A landscape with many valleys, sampled at points; each row gives a point and its height.
From any point a ball takes the steepest step (drop divided by distance) to one of its 4 nearest points. It stops when none of these is lower. Distance is the straight distance between rows; heights are no part of it.
Z_981 height 23.7: [114  84 137 121 123 138 102  75 103 124  62 140 143 123 173  83 112 157
 109  77  85 121 119 130 175 151 144 108 205 112 144 127 157 113  87 116]
Z_48 height 38.5: [129 133 138  92 120 174 143 138 137  96 154  76 125 163  99 168 157  89
 121 157 118 115 161 117  95 112 158 149  50 186 136 158 106 122 124  98]
Z_660 height 33.2: [149 123 105 130 151 159 170 135 138 187 153 144 154  80  97 153 134 131
 139 159 162  81  88 139 121 129 187 157 134  68 172 136 178 115 202 192]
Z_344 height 30.6: [112  96 124 111  72 114 110 183  90 160 110 132 163 129 146 114 126 107
 225 134 120 114 162 117 125 113  92 104 141 124 100 153 132 112 137 129]
Z_388 height 26.4: [ 89 142 174 134 106 127 135  78 156  32 136 138 119 113 150 129 159 104
  73 105 129 189  55 164 170 144 144 132 140 114 100 111 134 172 158 165]
Z_467 height 19.8: [173 114 140 121 136 135 159 177 136  98 187 132 139 108  90 101 115 131
  77 122 107  77 114  85 107 149 132 122 127 183 162 127  29 126 131 134]
Z_352 height 17.2: [161 136  92 182 121 115 182 168 152  98 174 122 134  80 106 103 129 127
  64 154 146 102 105 123 118 129 146 111 149 114 154 136  51 144 143 174]
Z_322 height 29.8: [103 108 116 173 159 119 124 132 132 170  99 109 131  57 153  90  91 177
 157 138  94 137 137 145  87 115 105 123  76 169  88 178  95  94 142 148]
Z_297 height 31.6: [112 150 123  76 149 195 109 134 147 135 152 106 129 161  48 182 129 104
 115 140 162  99 126 111  98 116 150 162  85 163 126 175 102 149 146  76]
Z_608 height 15.9: [ 60  94 102 161 131 113 105 131 123 157 100 114 129  52 163 126 108 170
 165 121 107 152 149 134  85 134 110 112 126 161  94 142 112 102 119 135]
Z_437 height 36.0: [152 114 122 105 101 140 142 132 123 152 115 101 145 119 163 105  95  96
 226 118  77 103 167  99 131 142 104  91  71 135 106 182 129  73 148 119]
Z_138 height 57.9: [138 137 176  97 124 168 138 158 127  73 189  93 138 147 117 163 150 113
  98 149 101 122 161 104 117 143 155 131  89 187 132 130  70 118 127 107]
Z_700 height 34.0: [159 137 125 138 138 142 157 129 104 130 182 175 169 176  95 126 117  99
 101 165 165  88 116 121 129 117 146 138 123  92 171 127 166 137 146 181]
Z_714 height 59.4: [151 141 144 123 123 102 168 112 137 144 115  99 121  87 129  90  90 147
 178 150  66 143 163 109 158 131 112 135  47 146 121 190 121  59 118 111]
Z_157 height 41.4: [142 149 158 123 119 129 141 150 102  89 182 115 130 153 102 117 128 113
  63 136 142 138 151  77 153 138 133 140 142 162 153 109 107 112  98 132]
Z_397 height 22.1: [ 68 126 123 127 112 114 113  58 167  97  66 131 128  93 145 116  98 112
  75  75  94 166  71 184 164 162 136 148 177 109 112 130 120 111 136 143]
Z_150 height 41.7: [144 129 148 117 122 174 151 155 108  87 208 125 150 164  98 132 134 113
  74 153 116 108 145  68 128 147 144 133 140 150 161 134  98 107 118 144]
Z_336 height 20.6: [119 117 120 152 131 106 100 110 105 139  31 155  92  87 152  68 122 178
  73 115 116 109 104 106  84 129 118 136 171 123 156 125 114 123  91  86]
Z_610 height 35.1: [126 128 154 124 142 155 134  98 145  72 156 179 123 132 142 139 172  82
 102 117 165 140  59 173 112 104 130 152 101 113 122  96 160 196 164 176]
Z_373 height 52.9: [146 181 169  97 159 129 101  56 152 151 177 190 106 173 120 134 101  99
 129 135 153 136  66 160 148 139 133 144 105 119 126 119 169 149 146 142]
Z_565 height 30.5: [114 147 116  98 162 159 128 134 164 169 138 107  77 175  61 194 120 119
 117 108 163 138 149  86 118 139 127 164 108 130 118 154 131 131 155  83]
Z_61 height 29.1: [128 124 141 139 131 128 155  99 148  59 195 172 163 125 158 128 187 118
 113 143 130 128 103 149 127 113 193 137 142 100 144 102 150 169 168 165]
Z_685 height 21.7: [117 164 140 138 101 130  75  98 144  50  63 113 137  95 157  57 141 103
  58 149 115 132  51 161 154 131 149 163 145  74  82 114  94 164 139 150]
Z_889 height 19.6: [140 139  89 158  99  92 139 167 126  66 156 105 145  97 117  84 113 130
  45 162 154 107 111 151 115 104 126 149 160 115 171 131  78 161 115 147]
Z_973 height 24.3: [130 106  97  90 134  90 136 150 132 181 109 125 142 162 149 186 132 128
 203  80 171 145 149 111 159 115 113 120 138 121 153  97 116 153 125  74]
Z_333 height 59.6: [185 104 116 113 152 154 120 107 136 128  88 143  91 165 184 131 108 114
 127  80 111 112 112 157 144 139 119  97 157  92 137  85 163 144 104 116]
Z_573 height 79.5: [132 140 152 104 130 150 105 179 112  88 170 100 116 115 110 128 145 133
  77 134 111 133 144 121 132 117 135 127 104 210 115 109  75 103 116 119]
Z_890 height 23.0: [146 114 136 145 119 142 199 129 126 102 208 159 162 134  96 122 121 120
  87 141 138  97 134  80 130 150 155 140 157 118 172 157  98 112 136 177]
Z_736 height 24.0: [131  96 138  92 112 104 129 119 121 165  98 139 125 146 138 144 136 143
 217  66 166 147 144 161 172  74 103 141 152 101 143 109 136 184 106  91]
Z_524 height 28.6: [128 102  79 121 127 156 145 157 162 153  99  80  94 135 143 166 149  88
 163 105 150 135 157  99  97 128 106 114 100 148 123 122 136 104 140 110]
Z_89 height 41.8: [109 121 130 133  97 140 154  72 165  96  84 161 107 131 150 144 122  59
 113  91 140 154  37 170 127 141 121 111 121 111 144 106 163 145 137 188]
Z_734 height 26.2: [131 121 102 108 130 106 131 177 124 173 109 136 139 153 131 183 117 123
 223  89 157 146 150  73 146 134  91  97 137 123 127 121 112 115 152  84]
Z_631 height 38.8: [114 158 188 115 102  84 112 182 118 160 121 144 108 164 103 140 131 130
 250 130 119 147 150 160 145  78  67 120 174  71  65 117 149 138 115 114]
Z_822 height 53.5: [141 153 143  96 136 110 148 118 145 119 144  85 158  95  98 137 127 136
 139 161  89 134 170 155 148 103 136 137  21 182 131 171  87  68 113  89]
Z_392 height 28.2: [ 91 101 120 128 100 115 132 130 149 158 131 106 133  76 155 127  98 128
 187 116  89 152 149 104 113 132 113 119  97 184 109 174 119  71 140 139]
Z_345 height 34.6: [117 138 171 109 100  94 110 213 106 145 143 111 150 158 139 169 128 132
 238 118 113 130 159 157 145 124  72 122 163  99  83 146 118 123 170 104]
Z_201 height 20.1: [ 67  88 106 131  87 119 124 140 125 167 132 112 150  75 156 108 114 155
 184 111 112 149 164 112 112 136 121 122 124 176 113 162 121 100 124 143]
Z_428 height 19.9: [111  95 149 140 152 132  87  88  80 136  49 156 138 112 159  84 145 193
 122  98 100  98 129 130 134 151 117 122 207 123 139 124 103 156  81  83]
Z_859 height 33.1: [131 145 130  74 156 217 121 162 144 129 178 116 142 160  57 175 114 129
 127 169 133  81 149 129 104 134 171 165 132 125 126 152 110 166 163  97]
Z_221 height 27.4: [114 197 146  78 153 146 111 110 132 131 139 120 125 159  55 161 138 134
 174 154  97 124 122  86 132 136 148 100  57 132 118 213 139 117 169  32]
Z_923 height 15.5: [ 63  64  98 134  87 100 120 135 113 148 116 116 151  92 171 130 141 160
 179 125 128 151 169 132 110 131 129 115 166 152 120 130 130 117 106 127]
Z_542 height 19.4: [118  75  89  96 115 107 123 150 117 152  84 130 143 132 152 144 154 124
 201  99 165 134 156 141 140  90 101 121 150 119 135  96 130 165  88 103]
Z_429 height 25.9: [130 105 116 128 131 127 117 117 126 116  93 105  78 128 169 120 132 149
 107 116 105 153 152  97 141 152 149 106 181 126 134  83 160 112  78  99]
Z_648 height 30.9: [145 157 136 118 175 184 119 151 140 146 161 108  93 201  75 205 134 112
  90 139 158 120 154 123 117 124 133 160 122 123 106 126 128 142 139 106]
Z_438 height 34.5: [153 143 131 113 159 226 125 163 117 114 171 103 132 184  79 166 128 107
 101 173 131  74 148 119 101 129 161 148 116 124 132 139 100 167 147 118]
Z_219 height 34.1: [110 116 124 110  94 138 150 131 154 134 125  74 111 111 138 130 125  95
 180 114 100 155 149 107 116 136 119 124  63 168 109 173 128  64 129 131]
Z_82 height 17.4: [ 89  87 104 146 124 113 106 121 130 134 111  95  90 105 170 138 134 169
 139 126 115 161 168 115 102 141 138 109 173 143 119  94 146 104 100  92]
Z_172 height 33.7: [110 138 156 123  77 100 110 195  93 162 105 143 145 139 114 122 135 112
 227 145 129 122 155 149 139  71  77 114 145  98  86 122 147 156 107 124]
Z_96 height 0.9: [ 92 108 115 171 149 139  76 158 123 143  93  88 108  57 163 117 129 180
 109 138  92 148 109 123  81 103 102 101 104 173  88 132 107  99 116 129]
Z_899 height 25.0: [138 163 123 124 121  87 140 143 117  79 155 122 128 117  89 102  95 114
  43 126 168 132 125 119 153 120 121 153 146 145 159 107  96 117  89 140]
Z_155 height 21.3: [ 91 134 114 162 137 113 100  70 145 112  19 140 120  97 147  85 109 120
  64 107  97 130  64 171 127 138 132 158 176  74 100 154  90 131 123 139]
Z_499 height 18.8: [161 143  84 179 116  86 148 141 154  56 153 115 155  89 135  82 135 139
  64 170 149 109 115 153 134 110 145 108 161  86 148  97  72 168 137 145]
Z_618 height 29.0: [ 92  89 141 133  59  94 108 142  94 161  88 137 137 134 117  92 160 129
 220 141 153 138 154 143 117  86  94 120 148 116 130 126 155 156  83 132]
Z_12 height 29.6: [ 99  87  92 134 114 127 140 150 150 136 123  76  93 102 157 146 140 109
 155 115 111 159 159  93 101 136 123 117 119 162 113 124 139  86 120 121]
Z_807 height 69.2: [111 144 141 130 154 151  95 166 129 114 124  85  96  75 132 118 127 146
  98 127  99 151 127 128 122 107 121 123  84 201  78 131  94  87 113 130]
Z_609 height 73.7: [120 138 156 112 122 150 113 156 126  99 162  69 102 124 119 151 147 126
  97 119 106 167 155 107 116 130 137 141  87 192 109 125 109  84 111 126]
Z_619 height 26.8: [128 102  88  92 150  99 139 130 152 186 118 114 112 195 147 187 124 140
 182  79 159 158 151  82 152 143 122 126 141 122 151 123 130 124 164  71]
Z_75 height 16.6: [153 157  95 209 136 110 187 138 145 122 183 141 130  70 118 126 159 156
  81 159 137 101  95 113 152 143 167  95 144  92 102 103  90 148 169 183]
Z_253 height 25.4: [137 134 127 155 122 107 170 113 112  85 197 152 171 156 109 123 144 112
  93 159 155 132 128 127 142 116 165 151 136 118 175 117 147 148 139 166]
Z_42 height 20.9: [145 168 109 147 123  79 135 138 124  57 150 116 135 109 109  91 110 128
  53 141 156 127 115 166 139 108 145 146 149 112 150 115  88 152 114 127]
Z_330 height 33.9: [131 110 138 127 166 144 131  96 148  96 181 192 162 118 153 155 180 113
 140 149 171  96  77 176 103  98 178 162 124 110 149  99 159 175 187 169]
Z_159 height 41.6: [125 141 131 121 135 138 127  61 160 125 109 198 100 145 148 161 119  71
 118  76 160 140  24 160 132 157  90 106 119 120 136  96 147 149 146 163]
Z_658 height 12.3: [ 59 102 168 171 108  92  97 111  94 150  91 135 155  92 114 117 170 197
 183 138 129 149 157 184  81 125 117 114 136 131 118 132 102 175  88 119]
Z_124 height 26.7: [139 160 139 140 125  67 152  84 148  59 167 139 166 142 104 117 135 114
  74 122 153 153 125 169 167 121 162 147 132 114 162 124 147 145 119 147]
Z_38 height 48.2: [118 141 126 123 151 123 125 131 148 127 122  75 116  56 128 119 114 140
 151 127  84 146 146 138 129 103 125 134  52 192 101 159 106  60 123 123]
Z_881 height 29.5: [148 152 139 137 129 111 155  94 131  88 171 170 150 166 126 114 143  80
 104 142 165 134 106 141 139  94 158 151 105 106 170 128 173 149 118 159]
Z_450 height 37.9: [158 153 139 129 132 132 139  53 159  96 112 174 107 163 145 121 110  73
 107 102 137 128  65 151 144 123 122 125  96 122 149 120 173 141 111 170]
Z_906 height 18.0: [164 113 100 138 104 116 155 182 144  86 165 124 139  95 109  85 119 121
  57 138 141  76 112 115  90 127 134 125 137 154 167 142  45 141 138 161]
Z_455 height 22.5: [ 98 161 153 123 122  94 112  85 168  58  94 135 115  85 131 114 115 110
  65  99 118 167  64 186 166 138 156 143 143 109  91 119 121 149 143 155]
Z_915 height 48.3: [184 134 129 121 113 130 163 127 123 135 100  94 124 131 145 102 108 111
 201 148  63  97 166  98 130 135 109  95  41 132 110 178 139  63 151  93]
Z_750 height 28.7: [156  86 104  90 153 107 137 101 161 163 121 119 109 184 166 175 124 157
 162  58 145 136 149 162 152 133 128 138 158 116 145 102 143 167 118  71]
Z_202 height 20.3: [ 91  95 139 164 149 113  82 118  85 139  46 139 142  94 170  96 172 202
 124 129 113 126 130 127  89 135 119  99 186 136 128  93 101 151  98  85]
Z_754 height 16.7: [ 66 135 205 168  54  75  88 120  90 164 136 134 142 139  63  84 118 168
 179 155 100 155 163 146 114 132  81 112 139 132 106 150 118 148  99 152]
Z_663 height 39.5: [136 149 102 106 144 160 139 144 142 187 139 129 127  47 105 195 172 174
 142 146 163 115  85 159 141 149 190 162 133 101 161 141 177 110 227 174]
Z_207 height 27.5: [130 171 126  95 150 157 130 126 141 145 108 118 120 148  68 150 145 104
 182 131 119 108 135  86 108 137 113 113  27 150 120 185 108 109 166  65]
Z_558 height 31.7: [144 116 117 152 133 147 175 129 129 120 190 162 189 151 107 131 131 106
  97 170 142  99 126 109 127 122 156 154 154  95 193 139 157 125 156 192]
Z_485 height 41.1: [176 144 109 127 178 130 129  89 156 167 138 139  83 199 143 175 109 143
 124  97 120 149 133 151 141 155 130 134 147  98 124  98 164 138 136  92]
Z_395 height 31.1: [123 137 108 100 167 140 141 134 159 179 137 102  72 188  89 203 116 123
 110 105 165 144 144  91 128 145 127 149 114 120 115 117 145 140 153  92]
Z_116 height 18.1: [ 87  93 185 173  77  99 101 145  76 180 148 139 169 127 116  76  99 170
 176 148 111 139 156 147 131 139  86  96 132 148  99 177 112 140 111 157]
Z_566 height 20.7: [119 124 117 129 148 116 107  86 107 127  50 159 104  92 134  80  99 162
  94  82 112 116 109 117 140 148 123 137 193 113 153 121 118 115  75  94]
Z_949 height 39.3: [161 123 128 139 136 186 158 156  99 136 182 155 168 166  87 131 110 103
 102 172 146  79 131 100 119 138 153 149 150  95 170 137 142 130 154 165]
Z_718 height 32.2: [112 116 153 117  80 104 112 157  94 167  91 140 118 139 122 119 158 130
 232 121 148 131 147 140 135  60  88 120 153  98 121 119 143 165  83 110]
Z_419 height 26.9: [119 134 124 105 144 123 143 164 131 165 128 117 146 171 129 185 123 134
 211  95 133 143 142  61 141 164 107  97 126 119 116 161 109 100 183  75]
Z_120 height 39.2: [153 172 140 100 154 139 106 127 126 173 190 180 171 157  79 158  95 127
 133 187 154  97 120 141 157 133 152 164 154  87 165 119 165 133 180 155]
Z_817 height 27.3: [155 136 115 112 152 132 125 155 145 139 105 119 133 145 125 154 110 108
 213 109 106 110 142  87 127 156  98  77  76 117 106 170 108  96 179  79]
Z_364 height 21.6: [132 148 115 156 131  91 143 119 142  55 173 152 172  85 129 108 152 136
  85 141 133 123 100 152 163 130 181 114 148  87 127  75  94 179 156 142]
Z_724 height 38.9: [155 141 133 101 166 222 123 161 125 157 181 136 162 135  66 159  83 152
 140 185 121  73 133 115 148 163 160 146 166  84 154 150 135 150 186 141]
Z_140 height 57.5: [157 155 133 105  99 109 165 116 125 123 130  80 133 124 122 113 119 117
 160 172  70 128 166  98 153 124 124 124  17 152 153 189 131  47 122  85]
Z_704 height 33.5: [119  89 135 129  87 118 125 145  95 169 132 112 168 108 168  81  87 139
 204 132  99 133 173 110 133 139  96 104 118 155  95 173 113  97 134 146]
Z_594 height 16.0: [140 173 109 193 116 125 180 129 122 125 182 157 127  43 118 133 185 179
  71 155 139 100  93  82 161 129 186 119 137  94  90 104 131 125 182 175]
Z_367 height 25.7: [ 74 109 119 140 135 121  98 152 126 140 101 112  99  79 160 136 136 180
 114 121 116 158 151 118  93 130 124 102 157 148  95 100 122 104 117 108]
Z_580 height 45.0: [166 128 146 124 140 200 153 159  99 120 190 139 164 181  93 128 124 102
  91 172 129  81 142  79 123 148 150 136 146 115 165 139 126 144 129 158]
Z_702 height 33.3: [124 154 131 128 132  92 108 142 111 111 106 136  87  94 109  82 105 146
  52 118 142 145 110 115 127 124 105 143 152 146 139 105 123 100  76  90]
Z_733 height 42.9: [180 176 135 126 176 136 122  95 139 147 135 153  82 192 119 156 110 111
 103 126 136 126 117 136 142 144 129 139 115 103 110  89 180 134 123 119]
Z_154 height 38.0: [150 156 114 111 150 184 132 143 125 171 187 165 173 122  73 150  75 123
 138 186 148  78 107 107 152 149 157 143 158  80 163 130 146 122 193 167]
Z_440 height 22.6: [ 82  93 110 185 136 123  87 148  88 145  77 126 139  80 166 126 146 197
 126 148 104 139 132 141  62 125  93  96 144 144  92 114 105 131 117 117]
Z_916 height 24.8: [117 155 156 139 112  90 138  64 154  45 162 140 133 133 135 115 135 101
  78 114 146 165  92 174 167 124 163 146 121 117 126 114 146 166 118 168]
Z_79 height 32.4: [139 136 135 123 139 126 144  83 139  97 169 178 158 153 130 130 151  75
 121 140 173 114  88 176 112  90 155 153 102 111 159 117 166 172 152 174]
Z_836 height 34.9: [142 118 117 138 151 129 150 109 151 117 178 183 171 112 134 144 169 113
 133 155 155  90  84 159  98  97 186 154 132  92 166  93 176 166 179 173]
Z_531 height 29.7: [128 151 128 108 118 156 145 134 148 117 122  86 127 142  94 161 162  79
 154 133 134 122 139 103 110 117 134 138  17 173 126 179 114 108 148  94]
Z_342 height 36.9: [162 148 142 121 127 180 129 164 113 107 151 103 114 198 115 157 151  82
  69 159 140 122 157 100 107 124 129 141 118 149 129 119 133 137 116 133]
Z_209 height 55.5: [153  87  95 116 123 155 121 119 110 126  79 117 109 150 202 117 144 142
 135  87 114 119 153 156 148 122 134 109 175 114 128  89 156 150  83 105]
Z_190 height 14.1: [112 113 179 198  80  83 101 132  78 181 107 134 185 117  92  94 113 180
 150 143 136 127 145 186  80 124  60 103 114 135 119 168  84 167 101 165]
Z_540 height 71.0: [147 133 158 107 156 139 110 179 117  86 156  96 140 102 118 124 139 137
  87 154  84 109 130 127 126 106 149 113  71 203 109 108  54  99 129 109]
Z_938 height 29.2: [130 133 100 109 119 157 140 143 167 130 105  80 104 159 112 160 154  76
 161 108 141 139 152  88  97 131 122 128  61 157 122 149 123 102 144 101]
Z_674 height 31.3: [143 151 127 102 156 202 122 168 141 130 156 107 110 183  75 182 140  94
  94 163 156  96 150 123 105 128 128 151  98 138 111 136 118 153 143 114]
Z_943 height 27.2: [109 158 125  89 158 147 117 126 150 138 129 120 112 177  65 177 125 119
 185 115 132 145 122  68 125 151 121  99  74 136 108 202 125 110 174  58]
Z_40 height 26.3: [122 121 109 172 123 162 209 120 127 153 185 148 158  89 113 142 149 122
 107 154 153 103 110 106 126 137 185 159 144  83 159 162 157 103 182 194]
Z_382 height 60.1: [150 138 138 108 115 122  91 195 110  94 144 118 129 108 113  95 113 124
  45 130 138 111 120  89 115 110 115 134 112 190 141 117  67 117 105 124]
Z_957 height 20.2: [103 103 114 154 149 130 105  82 113 132  27 156 131 109 141  69 108 166
  85  79 101  91  96 132 119 137 125 150 198 105 146 153  96 142  95  96]
Z_911 height 29.3: [133 179 120 124 133  78 124 101 127  99  87 130  92 104  99  86  95 128
  50 101 146 153 110 142 143 138 126 147 151 127 146 114 132 115  73 119]
Z_621 height 36.3: [141 122 131 110 121 132 115  89 125 119  85 126  94 131 168  86 105 130
  95  97  92 139 116 118 150 159 136 100 177 121 146 101 173 108  82 112]
Z_601 height 12.4: [ 82  63 125 133 128 108 104 111 103 123  95 119 125  99 172 120 157 183
 152 119 114 142 171 138 112 134 135 119 197 140 126  97 130 151  77  86]
Z_797 height 9.4: [ 73  50 135 126 104 133 106 117  97 132  94 120 121 117 155 112 174 174
 160 120 123 154 176 161 137 117 145 131 195 125 128 122 146 180  71  99]
Z_855 height 55.3: [105 143 139 112 121 132  97 160 126 110 134  85  88 100 132 131 135 137
  82 111 113 169 145  96 132 137 116 123 118 176  98  97 125  76 102 124]
Z_605 height 14.0: [ 89  57 104 124  97 115 124 138 113 144  89 115 129 121 163 120 173 143
 198 117 141 147 169 147 124  95 128 129 169 123 140 111 146 159  84 115]
Z_897 height 41.9: [ 85 123 145 121 132 154 134  61 166 128 135 191  80 135 139 188 134  84
 103 106 181 168  31 163 109 164  87 126 123 116 131  83 123 159 156 172]
Z_964 height 22.2: [138 157 115 150  98  94  88 107 136  43 102 109 143 101 158  62 142 123
  57 184 133 131  81 172 159 108 157 146 139  71 124 111  80 185 133 137]
Z_634 height 36.4: [111 108 126 128 133 112 130 114 141 173 120 102 128  52 149  89  76 155
 180 108  78 135 148 120 129 128 113 113  64 179 100 175 107  67 123 132]
Z_377 height 25.1: [100  87  97 116  80  98 124 177 100 161 100 122 151 122 155 125 141 104
 224 120 151 131 164 114 124 106  97 109 138 128 130 124 141 129 110 134]
Z_380 height 21.5: [111 123 110 149 148 110  93 129  91 147  58 139  93  83 150  90 142 177
  85 125 106 123 110  83  93 130 107 121 165 124 127 100 130 106  89  84]
Z_306 height 27.0: [103 102 125 129  94 131 131  56 147  98  77 153 129 124 156  96  92 106
 106  69 109 152  80 148 162 149 135 111 162 116 153 139 154 108 114 157]
Z_55 height 35.9: [144 126  88 120 155 127 147 137 156 178  99 107  92 169 142 193 127 120
 134  91 155 134 160 116 107 135 120 128 131 127 133  81 140 127 122  96]
Z_846 height 17.9: [112  89 143 175 118 108 118 130  83 192 120 143 192 103 131  72  73 187
 170 136 101 110 159 143  98 126  79 100 107 167  99 184  85 138 118 150]
Z_928 height 32.0: [140 106 115 153 137 145 174 124 137 138 176 156 149  96 131 148 188 152
 112 166 138 108  89 131 112 118 203 147 149  76 144 121 187 119 203 184]
Z_130 height 46.6: [126  92 146 125  67 127 128 168  81 160 139 104 169 143 167  85  91 117
 217 152  79 108 172 126 127 136  89 100 128 137  87 180 139 107 134 145]
Z_58 height 37.6: [130 139 140 121 126 120 109 149 123 112 114  89  69 122 139 126 139 136
  90 128 114 169 153  99 134 145 126 120 143 146 109  90 155  80  94 112]
Z_246 height 17.3: [ 94 115 128 141 143 119  89 129  98 132  86 130 102  80 159 118 123 194
 113 121 109 149 142 110 109 159 118 115 190 146 120  82 130 108  85  98]
Z_837 height 28.3: [ 90 113 177 147  54  91 103 144 101 159 103 143 129 148  97  82 150 121
 231 159 109 152 144 141 118  79  71 118 151  98 111 132 165 153  88 148]
Z_71 height 41.3: [144  89  84 119 133 133 130 135 136 143  80 101  93 153 178 148 132 118
 157 102 128 124 164 138 121 125 131 110 149 116 139  73 158 144  91 112]
Z_200 height 37.8: [154 124 103 135 137 149 139 150 142 130 103  80  68 170 143 166 143 104
  88 117 144 143 157 113 104 137 120 131 129 129 124  94 169 113 113 119]
Z_230 height 34.8: [152 165 127 113 162 140 125 106 157 166 158 133  65 216 106 178 118 134
  87 134 153 147 145 129 134 143 135 165 131 109 108 119 170 139 150  94]
Z_611 height 13.5: [ 53  80 131 151 106  86 107 141 106 158 116 122 155  80 148 121 153 190
 173 133 131 158 166 159  99 134 119 119 156 162 116 123 116 134 102 122]
Z_604 height 18.9: [131 136 115 163 128 110 183 149 147  93 212 146 162 113  96 122 112 125
  61 127 144 104 132  93 129 143 152 133 163 137 159 129  74 120 125 167]
Z_512 height 29.9: [137 144 107 114 151 175 144 152 150 145 124  86  85 170 102 186 155  99
 105 123 163 137 148 100 105 123 119 152  72 136 112 128 129 130 128 106]
Z_598 height 54.3: [155 150 126 107 155  97 143 132 130 146 105  89 137  74  99 105  90 164
 133 177  89 127 178 156 159  92 110 144  25 163 137 189 111  62 109 112]
Z_761 height 51.6: [176 177 144 122 148 129 125 114 113 131 137 168 119 199 106 130 127  89
  87 153 162 119 112 134 135 122 124 141 107 105 144 109 172 139 122 153]
Z_332 height 24.9: [146 101 122 158 155 109 137 118 120 176  98 122 135  73 154  61  78 184
 165 147  81 117 148 134  98 117 101 130  65 173 105 195  97  99 121 140]
Z_585 height 49.8: [173 170 143 114 162 139 115  62 160 148 141 164  91 186 150 151 107 117
 123  92 113 127  83 158 143 169 112 120 120 104 121 103 157 143 128 122]
Z_536 height 30.3: [129 142 157  99 116  91 117 195 106 155 129 131 146 171 133 158 132 130
 247 119 143 143 147 131 167 115  84 112 152  96 100 127 115 125 148  93]
Z_278 height 35.2: [132 137 158 104 156 149 115  86 141  98 182 198 130 120 139 164 157 107
 128 124 184 119  72 186 120 109 136 179 108 123 129 104 156 197 168 161]
Z_972 height 33.6: [158 130  88 112 173 119 152 107 169 185 126 114  92 188 119 195 121 141
 112  97 151 146 148 119 125 152 121 148 132 113 116  95 149 125 136  88]
Z_477 height 42.0: [113 126 125 142 158 137 108 145 136 147 102  96 120  39 149 100 103 152
 129 128  96 146 138 146 106 100 119 127  62 182  79 168 104  81 123 138]
Z_553 height 38.1: [170 150 143 128 116 121 129 130 112 103 128 120  89 176 118 111 137 104
  67 137 142 151 140 103 159 135 129 127 131 130 152 114 187 108  78 137]
Z_715 height 42.4: [132 139 120 134 104  99  95 157 102 102 103 123 106  97 106  76 115 132
  30 143 153 125 104 111 101 105  98 165 141 160 153 132 111 121 100 120]
Z_757 height 31.8: [144 156 153 127 123 100 144  71 138  84 111 130 105 134 129  85  95 102
  74 100 135 161 101 133 168 133 157 132 130 113 163 128 168 115  88 146]
Z_248 height 32.5: [156 167 136 109 168 190 114 161 117 145 174 133 124 185  78 170 120 111
  91 169 152  93 139 132 134 134 138 156 137 109 125 125 134 154 150 121]
Z_929 height 42.8: [138 140 139 120 130 157 104  57 149 150 129 188 109 175 162 166  94 103
 138  65 131 130  50 159 151 182  81  86 131 107 135 105 133 128 153 140]
Z_361 height 20.8: [ 97 137 108 128 130 114 111  63 145 113  55 140 116  96 144  82  84 143
  82  75 108 129  85 148 146 145 128 151 182 108 136 142 119 119  90 114]
Z_779 height 41.5: [149 111 117 112 122 153 117  76 137 113  78 150 127 157 182  90 103 102
 105  75  99 127  93 147 161 150 113  96 161 112 148 116 167 118 100 152]
Z_615 height 23.5: [128 155 145 139 130  92 126  99 146  37 140 153 160 100 141 104 167 131
  85 123 133 141  81 154 175 134 167 121 135 105 109  71  94 190 164 150]
Z_751 height 21.4: [124 132 116 188 135 113 199 109 145 104 213 152 164 111 108 149 134 143
  83 143 147 121 119 110 136 127 175 135 166  97 144 136 130 136 156 183]
Z_682 height 42.7: [179 140 107 128 142 145 132 122 141 128  99 124  70 177 154 134 138 100
  94 109 115 136 138 129 127 145 118 121 120 106 128  76 177 130  99 118]
Z_710 height 15.8: [104  69 141 122 127 144  98  89  95 116  72 126 132 126 168  99 146 173
 134 101  96 133 156 140 156 144 137 123 221 127 125 114 144 143  71 101]
Z_652 height 27.8: [123  79  82 123  97 128 143 157 135 158 104  98 133 118 158 145 134  93
 200 107 130 143 154  84 110 128 104 112 107 152 123 139 131  96 134 132]
Z_673 height 27.9: [142 122  92 121 108 137 137 154 124 165  98  97 128 114 139 137 113  86
 215 106 121 111 135  74 116 137  91  99  76 145 109 149 122  98 160 114]
Z_517 height 48.7: [173 194 157 120 168 135 112 115 125 149 165 173 110 199 102 147 117 111
  93 159 157 115 115 142 144 141 130 139 123 108 126 107 174 142 141 139]
Z_252 height 25.3: [ 91 110 158 141  52 103 102 150  81 168 121 132 147 143 115  88 141 116
 219 154 116 136 162 138 122  94  81 108 152 119  89 150 147 142 102 144]
Z_256 height 30.2: [153 143 133 140 144 120 146 121 117 119 170 166 174 159 106 132 130  90
  98 178 166 106 118 139 119 104 153 158 131  99 170 123 169 145 156 182]
Z_210 height 31.5: [142 125 123 113 105 135 125 194  98 158 123 107 172 137 160 141 121  99
 240 120 122  99 153 115 138 131  77  89 117 123  90 148 111 110 165 115]
Z_295 height 24.6: [128 130 133 161 134  90 163  89 150  59 199 160 174 123 139 123 159 133
  88 137 128 131 126 159 147 127 178 135 133 101 141 105 137 168 156 171]
Z_688 height 73.0: [152 135 145 107 162 123  98 177 125  88 129  88 155  93 141 101 140 147
  96 174  85 104 121 144 106  76 155 109  62 209 123 131  78 105 115 117]
Z_560 height 49.0: [186 159 124 125 155 139 137  88 138 132 107 147  85 182 147 130 109  94
 103 109 124 119 101 134 138 147 124 106 113 107 137  87 184 143 100 137]

Where does a ball stop that starts at each point below?
Z_540: Z_797
Z_757: Z_797
Z_610: Z_352
Z_382: Z_352
Z_779: Z_797
Z_330: Z_352
Z_154: Z_352
Z_619: Z_797
